Points, in no order, along strands that fork, close into loops and pass close to each other.
In the rows, 128 means zero.
Points whose rows are less than 44.6 apart are linked; no others are.
k17: [116 111  80  64 136 139 141 109 127]
k505: [169 142 167 179 133 118 144 151  97]
k256: [138 178  44 160  90 154 128 135 148]
k181: [ 82 129 181 139 175 142  70 153 122]
k203: [ 70 143 177 136 115 149  83 118 101]
k459: [130 137  73  89 104 146 136 117 116]
k954: [158 109 137 188 127 126 122 114 109]
k132: [182  93 155 109 135 114 170 126 103]
k609: [134 104 173 161 111 123 111 116  95]
k890: [108 110 185 156 108 133  96 111  96]
k175: [133 148 125 159 133 119 202  97 168]
k285: [124 130  87  66 118 134 140 138 164]
k918: [122 161 138 177  92 100 181  83 157]
k915: [140 143  74  93  82 148 133 127 127]
k963: [142 113 105 187 130 130 119 104 121]
k758: [142  78 116 112 133 127 135  89 108]
k201: [105 147 109 114  93 128 102 126 100]
k598: [161  68 105 126 141 154 165  96 114]
k847: [148 165 166 201 137 110 148 151 127]
k458: [121 165 125 122 154 114 226  97 126]
k398: [114 141 122 109 150 128  85 188 145]
k202: [150 162  46 136  93 166 139 131 138]
k345: [104 118 113  89 142 111 109 115 125]
k651: [131  77 177 122 187 104 101 143 139]
k252: [111 125 113 112 111 123 102 113 102]
k553: [154  75 159  98 147 106 150 108 127]
k506: [146 150  52 119  87 163 146 129 123]
k374: [ 97 151 130 100 115 117  99 157 144]
k377: [ 87 120 188 147 115 134  88 111  97]
k558: [171  76 153 110 138 116 160 111 116]
k633: [134 163 128 138 147 112 217 107 149]
k931: [137 125 123 109 159 141  77 201 129]
k178: [181  81 123 137 145 144 175 110 117]
k794: [152  80 177  94 161  98 148 124 135]
k642: [146 152  72 137  57 152 123 137 135]
k494: [138  74 175 110 175  98 124 132 145]
k886: [133 181 155 180 129  90 168 122 147]
k361: [112 147  92 195 135 125 129  93 159]
k836: [121 179 155 174 103  91 176 102 149]
k926: [101 124 124  89 152 110  96 135 134]
k994: [114 107 112 100 131 120 112 101 113]
k701: [135 149  95 114  49 139 121 138 145]
k883: [ 76 145 179 127 161 149  78 151 122]
k395: [102 149 132 108 137 124  91 175 147]
k56: [110  87 184 131 183 112  87 150 132]
k504: [136 124  99 196 139 127 136  99 150]
k488: [ 70 177 191 128 133 167  80 134 121]
k766: [144 164 154 192 138  99 159 140 142]
k590: [ 97 105 174 135 182 126  77 155 123]
k165: [148  67 119 109 137 140 156  93 110]
k626: [176 119 164 170 126 118 138 137 100]
k608: [163 109 161 174 114 120 129 126 104]
k68: [131 117 128 112 167 142  68 195 107]
k485: [107 109  83  51 150 144 146 124 141]
k533: [110 154 114  93  95 121 111 150 147]
k400: [113 117 134 117 181 126  74 173 117]
k318: [128 134  86  72  92 137 138 136 161]
k289: [119 128  81  59 144 142 145 141 162]
k138: [ 70 165 184 131 120 160  82 125 107]
k792: [122 116  79  84 124 142 139 104 108]
k692: [115 153 105  98  83 126 114 137 128]
k661: [163 157 165 189 142 115 148 157 109]
k6: [188  98 137 128 147 132 180 127 107]
k835: [124 150 128 170 113 107 183  88 171]
k946: [126  91 124 108 134 120 119  90 110]
k230: [ 99 126 128 104 167 114  85 152 130]
k569: [148 171  63 158  59 161 120 141 144]
k426: [125 140 103 107  60 134 121 139 168]

A tip is a point with one link. Name the tips that can be reached along the links from each point below, in the order of the rows.
k701 -> k318, k426
k165 -> k883
k505 -> k458, k361, k488

A piece is all that can be reached along the links. How many separate loops has the piece of each point below (a circle has one, a figure eight two, a Y none), and how many tips (points with one link)?
k847 -> loops 0, tips 3
k285 -> loops 0, tips 2
k758 -> loops 1, tips 1

A fork is a point with three links, a tip a point with one. Leave the first point through the second and follow the links. Name the first fork or tip that comes.
k835, k175 -> k458
k506, k202 -> k426
k377, k890 -> k608
k68, k400 -> k994
k459, k792 -> k318
k651, k56 -> k883
k954, k963 -> k361
k890, k377 -> k488
